Points on a hilly landscape, in no order, each with its height.
From any point a ball rolls to the lowest of the 2 points nearest to it. It stops when none of these is lower. Distance is the straight distance between rows; heights are no part of it.
pazi (h 53): [-11 -35  44  27  -8 -15   2 -30 -19 -59 -20  -9  27 -16 -62 -27   2   9
  34  -6 -36  42 -31 -32  28 -49  -8   7  10 -49   0 -12  10  20  44  42
  -2 -24   4  -5  42 -14]
seve (h 315): [ -6 -19   4 -14 -54 -24  -2  29 -76  13 -11 -38 -15 -15 -20  10  35   7
  58  14 -25  -2   1  35  -5 -27 -58  11  19  13  -9  12 -10  -1  56 -32
  -5 -13   5  13  54  25]
zuv (h 645): [-23  19  18 -33 -33  -4 -20  44 -28  28  27  -4  -6  27  44  19  44 -13
 -19  35  41  21  35  37 -43  18 -27   9 -52  11 -19  38  19  27  -7 -34
 -63   5  47  24  17  23]
zitur (h 253): [ 45 -12 -36 -29 -11  -3   9  36 -15   4  12  -6   4 -26   5  14 -46  37
  22  18   0  -2  -5  33 -15  20 -25  10  60  65 -14  -6 -66 -48  23 -73
  45 -14 -62 -42  -2 -60]
komoz (h 107): [-18 -17 -23  21  32  -2  -3  -7  26   8 -45  24 -33  41 -16 -17  -6 -19
  28 -16  63  29  49 -64  53  13  19  46 -57 -25  20 -32  16   7 -66 -18
  15  -8  40  -7 -42   6]
damav (h 270): [ 40  22  53 -18  30 -26 -27  38  27 -21  58 -27 -48  29  37  42  12  -2
 -16  71  17  -4  18 -23 -38   1 -12 -13  15  33  -2 -54 -12 -10   9  -2
 -18 -25  21  54  49 -10]
meb (h 165): [ 34  10 -28 -24  31  17   4  32  29  13  -8 -30 -30  37  24  26 -30 -10
 -41  37   5 -36  27 -17 -17   2  10 -10  25   7 -19 -29 -60  -6 -36 -22
  36   7 -30  -6 -35  -9]
Sinot (h 311): [ 32  28 -16 -36 -15  41  20 -14 -32  28 -38 -88  -9  50 -49  15  -6  10
 -12 -24 -31 -48  39   9   7  14 -47 -30  26 -35 -16  18 -47   5 -15 -64
  -2  65  10  52 -28 -12]
toma (h 136): [ 47  21 -37 -42  -4 -12  -2  55   0  32 -46 -50 -25  32   3  19 -42  21
  -7  21  15 -25  43 -35  -3 -18 -14   5  44  -9 -33 -22 -81   0 -40 -93
  35  22  -8 -14 -42 -43]
zufi (h 559): [-47 -19  18  30  23  10  -4 -52   6  -2  35  48  34 -60  26 -24  13  40
  -3 -60  16 -16 -68  17  -3  33  -9 -14   8  14  44  28  92  10   5  72
 -12   6  29   4   3   3]
fak (h 373): [ -6  -4  -4   7  28  31  46 -46  47 -38  25 -15  -1  -9  -4  -6  13 -28
 -40 -78 -42 -34 -26  23  14  11  26 -44  19 -28  33  -7   6 -13 -16  98
  29  17 -26   4 -20  37]
tam (h 130): [ 55  10  94  11  41 -54 -36   5  12 -36 -35 -32 -12  14 -10  19 -14  15
  -1  64 -21 -30 -21 -74  15 -34 -12 -14  11 -11  -3 -63 -31  50  22  40
   5 -22  37  28  36 -32]
siku (h 418): [-18 -40  -1  41  -3 -30 -43  24  -3   0 -64  23 -17  -2 -18 -34   2  -1
  55 -27  32  20   3 -65  68 -21   1  45 -25  -2  19 -19  20  17   4  11
  24 -45   4 -47   8  26]
lokop (h 485): [-22  18  -8   4  15  31  34 -34 -21  60 -24 -43 -18   9 -24   6  38 -26
 -10 -27 -10 -88 -10  23  -1   6 -30 -29  -2  -8   4   8  38  37  -6   7
  -3  48  56  35 -16  49]
bizup (h 474): [ 15  -8 -37   8   2 -21 -22  77  28  27 -41  23 -21  22  79   3 -21 -20
  -9  24  35 -13  22 -53 -11   4  22  35 -17  29  -1 -24 -30   3 -36  11
  40 -45 -36 -65 -30  41]
mog (h 100): [-45 -23  14  32  -5 -23 -17   3  11 -11  -7  60  34 -37  45 -25   1   7
  12 -11  -3  27 -38   2  -7  -5  23  15 -25  -9  12  29  36  21  10  44
  -3 -21  -8 -52  19  30]
kedu (h 86): [-39 -36   3  21  14 -43 -11 -19  20  56  38  36  -7  -7 -15   4  45 -10
  23  69   9   0 -36 -30 -23 -40  16  -6  18   8   0 -38  36  30  56  87
  -3  -4  20 -33  46  61]
gir (h 245): [ -3   5   9 -26  15  -4   7   8  17   3  66 -10 -57  46   2  23  37 -26
  -6  66  10  35  50   4 -26  -5  21  -5 -14   1 -18 -32   3 -17 -13 -23
 -31   4  30  29  38   7]
fosef (h 190): [ 15   6 -46 -18  43   4  18   5   4  70  11 -26 -43  35  -5  19   1 -17
  -7  28  11 -72  12   7 -23  19  -4 -10  33  40 -11 -30 -23  -9 -15 -28
  40  23   1 -20 -30  24]
kisiv (h 313): [ 17  28  -5 -48 -60  11 -12  44 -49  15  25 -62   4  35   8  41  21   8
 -23  10  -3  -6  37  54 -40  32 -53 -11   5  13 -19  36 -54  -1  15 -52
 -34  15  -8  19  23   9]
nevu (h 359): [-10  29  -6 -25 -10  49  38 -28  17 -26  32 -48  -7   2   4  10  31 -18
 -49 -23 -42 -30 -28  36 -18  -6   4 -49  15 -28  22  -7  11   2  21  75
  -3  23  -6  43   9  41]
tiva (h 158): [ 15  12 -31 -34 -26  31  37 -26  20 -25  47  16  21  -6 -16  -5 -14 -12
 -39 -16 -30  45  13  58 -18  29  31 -13   3  -2  -8  33 -38 -51 -17  -4
  -2  -6 -62   6 -19 -14]
Kir (h 180): [-40  -9  30  -6 -11   4  -4 -53 -52  34  17 -10  -1 -40 -52 -11  22  22
  42  32 -12 -23 -17  15   0 -34 -16 -13  15 -16  -8  20  58  19  49  -4
 -43  63  50  59  38 -20]
saz (h 500): [ -9  -4 -28  26  35  26  29 -57   2  32 -42 -15  -4 -23 -14 -20   2 -12
  -1 -63 -27 -74 -24   3  30   4  -3 -21  18  -8  15   8  44  11 -21  21
  27  33   5   2 -31  18]
zum (h 201): [ 19 -23 -62  -7 -34 -12  48 -28 -30  57 -22  39  26 -25 -15 -38  -6 -12
  20 -77 -30   3  -3  48   4  24   5  -5  35  35  -5  21 -16 -33 -36 -33
  27   3 -78 -66 -41   0]
ginap (h 202): [-26  10  20 -32 -22   4   8 -52 -38  30  59   3 -22   0 -57   8  29  -6
  30  52  -8  23  26  47  -7 -20  31  -2  10 -10 -33   8  25  -2  20 -46
 -63  44  37  51  38 -33]
vufud (h 561): [ -1   5 -19  -2  39  35  47 -42  55 -35  53  17 -22  21 -31  -1   0 -21
 -33 -19  17  34  24  13  15  34  29  15 -42 -21  24 -10  11 -46 -46  13
 -10  24   7  37 -31  -7]
Rugad (h 244): [ 16  15 -24 -27  -7   9  30 -56 -38  61  27  10 -16   7 -81   7 -28 -16
  15  36 -10  -5  28  41  -5  -7  34  -8  26  29 -35  29  -6 -20  -6 -91
 -26  53  -5  -6 -24 -49]
notum (h 439): [-20 -21  -8   2 -14 -26 -25  29 -27  13 -65   4 -29   6 -16 -18 -15  15
  50  -4  33  10  22 -31  44 -17 -31  39 -21  -7  -6  -5   0   8 -20 -61
  18  -9  12 -15 -12  -2]
Nizif (h 534): [-22  -6 -28  41   5  25  40 -37  39   4  11  87  17 -22  24 -19  10 -47
 -12 -45 -10  15  -6  10  12  14  84  13 -42 -30  20  30  23   3 -63  73
 -12  14 -26 -36 -35  45]
koduf (h 139): [-24 -28 -17  32 -23 -14  17 -50 -20  22  13  70  37 -56  -1 -34   8  -3
  34 -56 -23  31 -30  33   7   9  27  11   3   9  11  35  55 -14  -9  10
 -13  -5 -30 -39  -1   6]
vod (h 397): [-20 -30   2  31  12  -7 -18 -10  -1   8 -47 -13 -22  22 -29 -23  36 -32
  28 -31   8 -18   0 -46  50 -31   1  14 -26 -26  22 -31  35  33  11  46
  16 -16  37  -7   9  58]
faso (h 160): [ 48  -4  58  24   7 -46 -53  30 -10 -45 -56 -18   6   8 -13  -5 -16  16
  32   4   1  -2 -28 -62  35 -25 -27  30 -10   0   1 -47 -27  20  27  30
  27 -56   6  -3  27 -22]
vika (h 576): [ -9 -27  49  47  48  -6  14 -47  63 -48  51  25  14  -4 -39   8 -12  18
 -10   3   3  46 -46 -50  27  -5  17  -6   9 -29  27 -36  41 -16  27  87
  -7 -13   8  -2  18 -19]
bak (h 260): [ -1  -1 -53  10   4   5  15  18  16  45 -61  23   4  -7  47 -21 -33  -6
 -17 -14 -11 -46   2 -12   5   0  37   7  11   1 -14  11 -30  17 -44 -18
  49   7 -35 -75 -58  12]
Vofi (h 95): [ -1  33 -23 -32 -36  11 -35  30  -7  12   3  49  53 -23  61   3 -15 -10
 -86 -17  13 -17  15  42 -69  68 -19 -23 -18  59 -11  80 -25   4 -34  -9
   4  10 -32 -24 -46  14]
begiv (h 77): [  5  -8  17   2 -23  -9  -4  -2 -38 -19 -55 -56 -29  22 -54 -22  12 -12
  42  23 -52  -6  31 -22  40 -71  -2  -3  28 -61 -28 -13 -46  27  31 -17
  -4   6  18  36  24  12]
domal (h 230): [  6   2 -68  10 -23  -9  26 -11  -9  63 -61  70  31 -11  17 -38  -5 -15
   8 -70  -1 -19   1  11   8  32  15   4   1  25  -2  36  -4  12 -76 -25
  21  19 -42 -82 -71  23]
Suf (h 291): [ -4   3  12 -36 -37 -24 -12  47 -66  49  39 -36 -13  -5  -8  40  31  18
  31  40  16 -16  20  58 -30  20 -62  14  28  54 -19  12 -20  -2  47 -85
 -31  21  15  -1  49   2]
dile (h 330): [ -2  32  -3 -47 -38  29  -5  37  -9 -10  52 -33  26  -5  47  36  11  -3
 -60  31  -3  -9   7  60 -60  36 -14 -31   2  28  -8  35 -33  -3  21  -1
 -18  10 -19  22   2   6]
zomam (h 210): [ 32 -15  -9  24  31 -16 -19  39  63  -1 -21  27 -18   7  22   5 -64  14
  12 -18  48  23  10 -89  46   8  32  48  -1   0  19 -42 -20 -31 -57  -1
  57 -49 -33 -47 -43 -32]
Saf (h 126): [-39 -44  -4  35  38 -42  -1 -40 -18  71  11  50 -18 -29 -50 -25  21  -7
  29  97  -8 -41 -21 -47   5 -53  31   5  49  -6 -10 -15  29  58  36  27
  10  28  37 -27  18  36]
nizat (h 170): [  9 -28 -15  19 -21   1  31 -51 -31   9   8  35  55 -72   1 -34 -25  15
  24 -77 -50  16 -22  52  14  19  25 -30  48  12   4  29   7 -33  -3  -9
  15  -2 -78 -28 -26 -26]
Matam (h 320): [  8 -32 -26   3 -10   1  31  -8  12 -29  28  11  10  -8  -9 -18  -8  17
  23 -93   4  48   3  43  18  51 -19  12   3  27  17  13  -9 -56 -15   7
  30 -49 -55 -19  -7 -12]
Vef (h 597): [-29  16  65  -6 -22  18 -24   0 -24 -80  -5 -12  37  -4  -2  -6  10  33
 -16  -1   6  36 -33   6   8 -23 -21  -5 -38 -38   8   8  41  28  50  29
 -48  -6  62  55  40 -31]
Kodav (h 499): [ -2 -12 -16  11 -14 -25 -25  62   7 -15 -31  12  -7   9  53  -7   8  10
  15 -47  47  15  -9 -15  12  29 -42  31 -38  40  12  -4  -2  -3 -10  -2
  29 -70 -15 -47  -2  26]
Tadum (h 108): [ 36   4 -20 -12 -15   6   9  20  -9   1 -61 -59 -28  22 -20   9 -22  11
  20  19 -32 -12  34 -20  30 -50   2   1  43 -35 -40 -24 -72  -5   8 -54
  30   1 -20   5 -16 -14]
varer (h 436): [-24  18  18   4  -4   9 -21 -27  -5  -3 -25  41  32 -34  20 -15 -31  -4
 -24  71 -34  12   2  -7   3 -49  77  -8 -15 -56 -28  41   5  40   3 -15
 -39  38   7   4 -14 -19]
tede (h 336): [ 30 -23  12   5 -12 -30 -11  37 -46  -7 -24 -53 -11 -11 -17  17  15  15
  55 -19  -2 -27 -35  -1   8 -10 -78   8  31  42  17 -33   0 -17  53 -11
  33 -37  -3   5  52   4]
ruda (h 574): [ 24  -1  -7 -17  35  18  14  19  49 -52  40  17 -28  46  19   7 -24  -4
 -55  19  37  58  57 -14   1  29  15  23 -27  -4   9 -16 -27 -47 -51 -12
   0 -18 -14  27 -30 -28]
luvog (h 358): [ -8 -25  -4  10  -2 -24  -5  23 -29  32 -22 -32 -11  -7  11  -1  43  -6
  33 -35   1 -52 -47   4  -4  -6 -52  -2  15  40  20 -19  38  14  48  34
  28 -28  16 -25  42  60]
fuv (h 124): [ -1  41 -53 -17 -43  23  11 -10   2  13  14  67  46  -1  17  -3   9 -49
 -60 -16   9  29  17  43 -43  32  22 -11 -35  26 -18  59  -8  -7 -54   9
 -29  19 -30 -19 -44  22]
zif (h 332): [  4  47  23 -31 -41  40   2  34  -9 -47   1 -65  11  15  55  25  26 -17
 -53  45 -44 -16   2  18 -34 -40  14 -50  -1 -49 -12   2 -21  41  41  56
 -33  26  -3  38  24  30]
rap (h 516): [-19 -13 -44  41  16   7  49 -65   7  46 -11  44  16 -28   0 -28  32 -36
  14 -88 -22 -41 -16  22  17  23  43 -18   1  -5  20  15  44   6 -47  62
  13  25 -22 -37 -37  51]
tego (h 81): [-19  -6  56  11 -13  16  22 -50 -25 -64 -15 -26  52 -37 -37 -10   5  35
  -3  -4 -50  17 -56   4   2 -37  -9 -39  26 -52  -4  -5  28  36  69  75
 -22  20  13  27  37 -44]
sevil (h 289): [ -7  22  20 -12  25  13 -16   1 -12  15  37  -7  13 -34  28  26  -5  24
 -13  58   4 -41 -18  27 -39   2   4 -23  29  31  -3   7   5  10  46 -24
 -15  35  21  13  17 -29]
tov (h 446): [ 12 -21  -3  44   5 -45 -41  55  27  19 -56  25   2 -10  49 -16 -11 -10
  30 -14   5 -15 -13 -68  28 -15  19  26  -6  17  11 -24  -9  20  -3  41
  43 -49 -32 -90  -2  41]
kibot (h 66): [-14 -13   9  11   4 -27  -7  26  16   3   8  11   1  10  19   1   5 -22
   5  80 -29  18   0 -26 -22 -52  43   7  -1 -24 -18 -21 -28  14  26  41
   2 -12 -26 -26  29  32]
sem (h 607): [-24  14  63 -26 -36 -10 -28  43 -32 -61  21 -21   1  17  22  19  45  12
   6  55   1  47   6   6 -24 -43 -15  -9 -25 -29 -12  -5   0  32  56  29
 -59 -11  46  52  74   2]
gar (h 314): [ 48  28  22 -19 -11   5  -7  58   5 -50  -7 -58   4  22  52  32   1 -15
 -31  39 -46 -17 -10   3 -38 -33  -1 -25  21  -9 -11 -26 -60  12  38  45
   7 -24 -35  13  33  15]
timo (h 635): [-22  41  24 -19 -33  34 -15  18 -27  -1 -12 -40  15  -4  26  19  26   1
 -36  -2   2 -23   2  27 -18   5 -32 -35 -28 -14  -6  36  18  40   6 -14
 -49  23  41  56  -3  20]
Bafa (h 519): [  7 -14 -48 -18 -51 -35   4  75 -18  11 -63 -14   4   2  36  -9   3  24
  20 -56  27   5   0   2   8  13 -60  24   7  35   9   2 -36  -5 -20 -47
  48 -38 -50 -65  -8  10]
Tezas (h 215): [  4   0  -9  -1  40 -22   5  -2   9  56  34 -29 -47  24   3  25  36 -32
   4  57  -5 -57  -6  -5 -25 -22  17 -12  26  14 -12 -48  11  10  20   9
  11  19  23   7  23  43]
lepug (h 226): [ 24 -13 -15  -2  22 -14   2  21  13 -18  43   5   7 -24  11  17 -21  33
  15   1   8  -5 -32  30 -26  34 -29   6  44  66  14 -16 -15 -55  29 -25
  49 -44 -39 -15  10 -24]
gikef (h 80): [ 15 -25  16  11  -3  24  32 -53  -8 -48 -27 -51   7  -8 -62 -24 -13  -3
  30 -43 -79  15 -19 -10  37 -44   3 -11  32 -60 -10  -8   3 -10  33  27
   7   6 -19  26  15 -31]
kav (h 417): [-36  18  31   0  20  -9 -44   7 -14  30 -15  43  -4 -26  51  -1 -13   6
 -19  82  15 -20  26  -7 -16 -16  37  -2 -26  -5 -21  38  25  54 -20 -53
 -48  34  52   2 -13 -16]
Kup (h 605): [ 28   1  11 -23  -8 -19 -18  60 -12 -24   5 -32 -26  45   0  23  -7  32
   6  -4  48  31  29  -1  -3  33 -74  20   0  28   3 -19 -33 -34  -1 -76
  -6 -41  16  33   7 -39]
pizem (h 548): [-25  -2 -16  36  22  27  34 -57  43 -22  29  67   3  -5 -23 -16   7 -28
  -4 -36  20  43   7  -4  34  29  53  34 -67 -36  27  18  47 -21 -54  41
 -30  20  15   7 -29  16]
ponu (h 128): [ -1 -32  22  40  45 -42 -30  -5  61  25  59  49  -5  10  -2  16  16  -3
   9  46  33  35 -29 -58 -12  -1  18  21 -18  28  39 -51  38  -9  28  84
  -2 -35  10 -28  37  34]
Boz (h 345): [-31  32  30 -12 -17  36   5 -17   7 -14   6 -24  19  -7  27  -4  24   8
 -45  23 -33 -15 -41  21 -22 -33  13 -51 -10 -46  -1  10  31  39  41  83
 -38  40  21  35  21  17]
Vep (h 296): [   9  -29  -11   21    0   -6   15    4   -2  -25  -30    0   20  -20
   22  -36  -25   13   24 -112   -4    4  -11    0   43   22    5  -14
   25   -4   16    3   -9  -16  -25   17   52  -32  -56  -53  -31   -8]
kazol (h 617): [ -8  27  71 -15   1  -5 -32   8 -18 -58  -1 -47 -15  10  -8  26   7  17
   2  54 -20  20  36 -10   7 -33  -3 -23   6 -41 -20 -10 -16  33  29 -34
 -53  10  52  68  49 -45]
muso (h 563): [-17 -36  -1  34  29   5  27 -54  47 -27  49  37   2  -8 -29 -15  -5  -3
  15 -35  -9  46 -22  -4  24   8  37  19  -2 -26  31  -2  38 -41   1  47
   3  -4 -19  -8  18  -7]
mup (h 242): [  2 -16 -16  23  33 -28 -21  20  30  62   9   2 -41  31  18  15  50 -46
  13  38  33 -34   7 -42 -15 -16  14  11 -19  33  12 -54  21  12   7  49
  19 -16  31 -19  18  78]
per (h 307): [-24  26  25 -12  26  19 -27   5  19 -36  66  21  22 -43  56  18 -11  49
 -50  38  28 -15 -33  23 -49  25  -5 -21   2  42  21  15  36  -7  30  25
 -14   3  30  29   5 -31]
kipa (h 172): [ -3   5 -35 -13 -14  17  57 -62  13  23  44  56  -5  27 -54  -6   4 -52
  12  20   3  59  26  33   5  -3  66  24 -41 -10 -15  12   5 -42 -34 -15
 -35  19 -11  -5 -15  -7]
voliv (h 243): [ 35 -20  17  44  38 -18 -14   7  47 -33   9  17   1  -6  -5  -1 -54  26
  32 -25   6  23 -27 -58  35  10  25  25  27   8  21 -35 -12 -42  -4  25
  45 -51 -41 -38  -5 -38]
zuk (h 110): [ 10   0   9  -3  11  41  24 -55   9 -48  12 -22  31 -38 -31 -12 -44  27
  -5 -36 -53   6 -22  29  15   6  13 -27  40 -23  12  13  -8 -31  14  -2
  12  10 -48  21  -6 -59]
Mes (h 141): [  5   4 -80  -1  21  -3  25  -5  28  37 -21  35 -14  46  -4 -24 -15 -19
  13 -32  65  -2  47 -57   7  33   3  49 -46  -3   7 -25  -7  -3 -96 -25
  29  26  19 -46 -68   3]
goz (h 472): [-33  11  14  -2  26  14  14 -43 -18  49  -6 -31 -43  26 -44  12  45 -12
  18  10  15 -35  33   8  11   4 -17 -10 -15 -19  -7  -9  43  23 -23 -45
 -32  49  87  58   4  13]
tis (h 530): [ -9  11  -5  -8 -20  16  -2 -18 -34  25  -7  20  41 -49 -13   1  -8  22
  -2 -28  11 -15 -26  53  -8  42 -42 -13   5  36  -3  49  30 -13   4 -50
 -17  13  -7  12  -2 -24]
Lomi (h 173): [ 37   2 -13   4   8 -13 -17  34  43  15 -56 -30 -30  37  -3   0 -18 -19
  16 -31  26 -11  22 -88  52 -13  20  28 -23 -19   8 -65 -22  -6 -39  32
  47 -42 -13 -19 -29  11]
zil (h 378): [-21  -5  27  23  13  -5 -39  28  -2 -10 -40 -16  -1  -5  39  -8  24 -14
  -6 -16  21 -43 -40 -25   5 -10 -29   0 -28   6  15  -9  46  51  23  40
   3 -28  53  -2  16  48]
bodi (h 223): [  5   2   7 -32  21   3  27 -35   0  24  63  -5 -53  28 -52  17  -5 -10
  17  66  -7  22  50  26  -1  -8  40   3  14   8 -30 -22 -11 -24 -13 -79
 -26  29  22  14  19 -46]
Tated (h 195): [  2 -35   6  46  50 -20 -20  -1  21 -26  52  49  23 -54  26   0 -31  53
  13  -9  25   3 -60  -5 -14  46 -11  17  42  71  40 -10  48 -36  27  16
  40 -35  -8 -35   6 -25]
nore (h 457): [-19   1   3   7  15  -3  -5 -20 -15  26 -36   4 -35  11 -29 -18  -5  -2
  22  32   0  -9  36 -12  35 -24  15  10 -21 -32 -15   2   6  19 -23 -62
 -13  20  46  19 -20  -3]
Vumis (h 515): [-14  11 -22  25   2  30  18 -67 -20  31 -45  28  28 -40 -38 -16 -10  -7
   4 -66 -12 -23 -15  24  29  24 -14 -11  -1  -4  -4  46  49  -1 -39 -31
 -17  33   2  24 -42 -19]
mola (h 590): [ 48   8 -10 -20  29  -9 -13  43  38 -10  15 -20 -38  60   7  20 -22  23
 -26  -5  70  16  44 -45  -5  36 -41  27  -5  24   6 -50 -39 -46 -51 -41
  23 -38   8  30 -26 -42]
defef (h 174): [ 44   9  59   0  -2 -36 -58  78  15 -64 -40  -5  -7  23  44   3 -27  12
   5  15  35  38  13 -62  21 -20 -17  37 -45   1  -2 -41 -40   4  -4  -8
   4 -85   5  11  11 -22]
ton (h 618): [ 27  -9   7  -6 -22  -7  -8  40   4 -55   7 -31  -5  27   1  17  -9  12
  19  -1   4  44   2  14   2  -5 -30  19  -9   6  -9 -18 -38 -36  27 -21
   9 -61 -27  15  27 -13]
Meseg (h 140): [-16  -6  41   2 -28 -25 -49  60 -12 -63 -41  -4 -10  35  26 -11   9 -28
  12  27  18  66  34 -32  18 -42  -3  27 -59 -39  -6 -11 -21  28   6   0
 -23 -57  19  16  36  25]
tonez (h 127): [  6  27 -25 -35 -30   6 -39  49 -22   2 -21   0  37   5  27  -9  -5  18
 -51 -76  23 -27   6  30 -42  68 -85 -14 -22  53  18  70 -19   2 -37 -37
  14  16   1   2 -41   9]
Tudu (h 106): [-19 -20  -1  26  -5  -7  -5  19  33 -25 -11  43  14  14  23 -24 -22 -27
   4  21 -26  60  15 -31  14 -34  64  27 -36 -48  -1   6 -26  -3  -8  25
  -1 -32 -45 -40   5  19]
vubi (h 268): [-19   3  -3 -21   2 -11   6   0 -41  67  36  10 -22 -10 -14  18  11  -6
  19  51  22 -23   7  43 -34   9  -5  11   7  50 -16  13  19   7  15 -71
 -19  29  26 -11  11  -4]
kor (h 109): [ -7  -3  -7  -6 -24   7 -10  37  12 -31 -34  13   1  24  41  -9 -14 -13
 -12   1   9  52  35  -3  11  -5  10  30 -60 -29 -19  20 -19  10 -30 -21
 -12 -28 -17  -3 -17   6]
baz (h 331): [ 16   3  -4 -23 -20  -5  13  22 -57  52 -22 -75 -37  22 -34  29  23   5
  27  23 -32 -59  41  19   1 -10 -39  -8  53  -5 -34  -3 -42  15  20 -79
  -7  45  17  17   1   2]
suk (h 282): [ 22 -14 -48 -14  -6   1   7  30   6  22 -21  31  14 -24  40  -7 -53  17
  -5   7  -8  -7  -2  13 -11  16  26  13  34  31  -9   8 -52 -25 -12 -46
  49 -18 -62 -81 -35 -25]
dul (h 398): [-35   3  23  20  29 -25 -51  38  -8  21 -41  24  -2 -26  63   3   6   4
   0  50  32 -45 -13 -29 -10 -18  -9   9 -27  12   2  18  28  53   4 -22
 -12   0  49 -20  -6  26]
nifes (h 271): [ 12 -42  13  48   5 -19   5   9   9 -52   3  33  40 -31  16 -27 -42  29
  45 -62 -33  50 -22  -9  29   5  25   3  33 -12  16   5 -11 -33   9  26
  41 -40 -63 -63   2 -34]
fuzus (h 156): [  1  11 -43  -6 -12  -4 -10  15   5  -4 -12  41  18  17  10 -26  -5  17
 -18 -89  46  23  18  12  -8  70 -54  28 -45  38  18  47   8 -16 -66 -22
  18  -1   5 -17 -52  -6]
kozon (h 78): [-25  -7 -14  13  -4   9   3  -5  10 -21 -37  20 -12  38   0 -20  19 -24
   7 -53  51  42  33  -8  32  23 -13  38 -93 -27   9  16  24   9 -48   0
 -17 -15  32  10 -25  24]
Vem (h 545): [-32 -15  -4   3  -6   8   9 -35 -21  30  45  26  20 -55  -2  -9  38  28
  16 -54  27 -15 -45  57 -18  42 -50  -6  -7  59  34  31  80 -24  21  12
 -12  -3  26  21  20   2]
fozat (h 157): [-40 -41   6  21   9 -22   3 -45 -50  42   5   7 -28 -28 -82 -32  35   5
  52  50 -16 -16 -10 -23  22 -64  -5   2  33 -28  -5   1  41  43  46  14
 -10  33  38  21  44  21]
kesit (h 171): [ 17   5 -84 -23 -18  -3  22   9  19  10  -5   9 -10  48 -22 -25 -11   8
  11 -85  56  23  32 -22   0  41 -41  49 -30  13  18  -7 -21 -35 -76 -39
  48  15  -4 -26 -42 -20]
dusum (h 148): [  2  32 -34 -28 -38  22  35 -37  -1  24  59  61  28  -2 -22  11 -10 -36
 -31  31  16  50  10  54 -34   8  62  -7 -16  32 -22  49   1 -32 -13 -15
 -49  14 -26 -13 -14 -20]
gef (h 627): [-14  43  58 -13   4  30 -16   2 -35 -27 -36 -72   6 -12  -3  26  -3  22
 -27  14 -12 -40  15   5   8  -7 -29 -44   5 -44  -2  19   4  44  31 -42
 -49  46  67  67  16 -28]
sifo (h 28): [-21  14  17 -18  -5  12  13  -2  30 -21  63  31   8   3  23   1  -1  -7
 -32  76 -22  53 -11  11 -40 -34  66 -12  -7 -31  -7  -1   0  -8  31  46
 -31  18 -23   3  29  -2]
numu (h 587): [-24  -5  63  13  35  20  -3 -47  37 -79  15   3  12   2 -31  -7  -4  20
 -26   7  -1  47 -34 -36  32 -25  13  -7 -25 -65  16 -15  42  10  21  51
 -37   6  43  38  15 -40]
tota (h 133): [ 11  15  -4 -21 -42  52  34 -47  -6 -41  25 -40  23  -4 -54   6  -2   7
 -12 -37 -38  44   7  58   9  17  -4 -23   2 -25  -9  34 -14 -41   8 -21
 -25  11 -33  66   3 -38]
Telig (h 295): [ 61  33  26 -31   8  -6 -19  75   7 -26  37 -49 -14  22  71  56  -3  -6
 -44  61   2 -35  18   8 -56   7 -23 -19  30  42  -6 -32 -63  -8  15  10
   9 -26 -26  24  11   7]
ven (h 61): [-45   0  23   2 -18  -9 -14   0  -7  -6  39  51  34 -34  38  -4  13  30
   3  61   1  35 -43  18 -44 -22  22   1 -14   4  -6  19  28  24  53  46
 -33  10   8 -13  32  -3]
Tavi (h 138): [ 34  -4  -3  15   2   0   7  18  28 -28 -56 -45 -13  23  -2  -8 -29  -6
  10 -26 -38  -9   2 -51  29 -39  34   5  17 -39 -16 -39 -54 -12  -1  23
  43 -25 -46 -20 -12  -3]
gof (h 294): [ 12  48 -14 -28 -37  55  13 -35 -15   9 -25 -66  30   2 -25  23  -8 -11
 -56 -39 -43 -58  14  39 -13  33 -20 -68  25 -19  -6  48 -34   5 -16 -14
  -1  55 -16  57 -34   4]
Tomek (h 162): [ 14 -15  31  48  63 -22 -37   6  62 -31  59  48  12 -21  36  12 -23  28
 -17  17  35  12 -49 -49  -8  36   7  23   0  32  38 -27  35 -19   9  69
  13 -47  11 -22   7   1]
duf (h 262): [ 25  21 -31 -26  -9  46  50 -82 -20  49  37 -32   2 -12 -74   8 -14 -26
 -24  16 -43 -26   7  54 -11   6  36 -41  50   4 -26  23  -8 -28   5 -39
 -14  64 -27  24 -21 -36]
Korat (h 103): [ 21   6  37  13  19 -22 -18   4 -12 -20 -40 -51 -13  10 -23   6   4   0
   2  28 -39 -43 -17 -32   7 -54 -14 -16  34 -33 -14 -36 -10  43  41  20
  -1  10  36  38  20   2]
biti (h 278): [  2  39 -34 -25 -12  47  33 -67  -8  39  30 -17  20 -17 -48  20  15 -18
 -40 -31 -22 -54  -6  62 -28  40 -14 -60  29  22  -5  39   9 -20 -11   5
  -3  66  -8  49 -27   3]

Call two points neighbours if one is among the 2 nearest of the other. Go from one point of each pair to the other, from neighbour to neighbour, staying as low as possible. Name the highest point that can't be avoided.
Tadum and Vofi -> defef
kozon and pazi -> kesit
vubi and kozon -> per
Vofi and pazi -> tiva
kedu and pazi -> mup
sifo and kozon -> kor
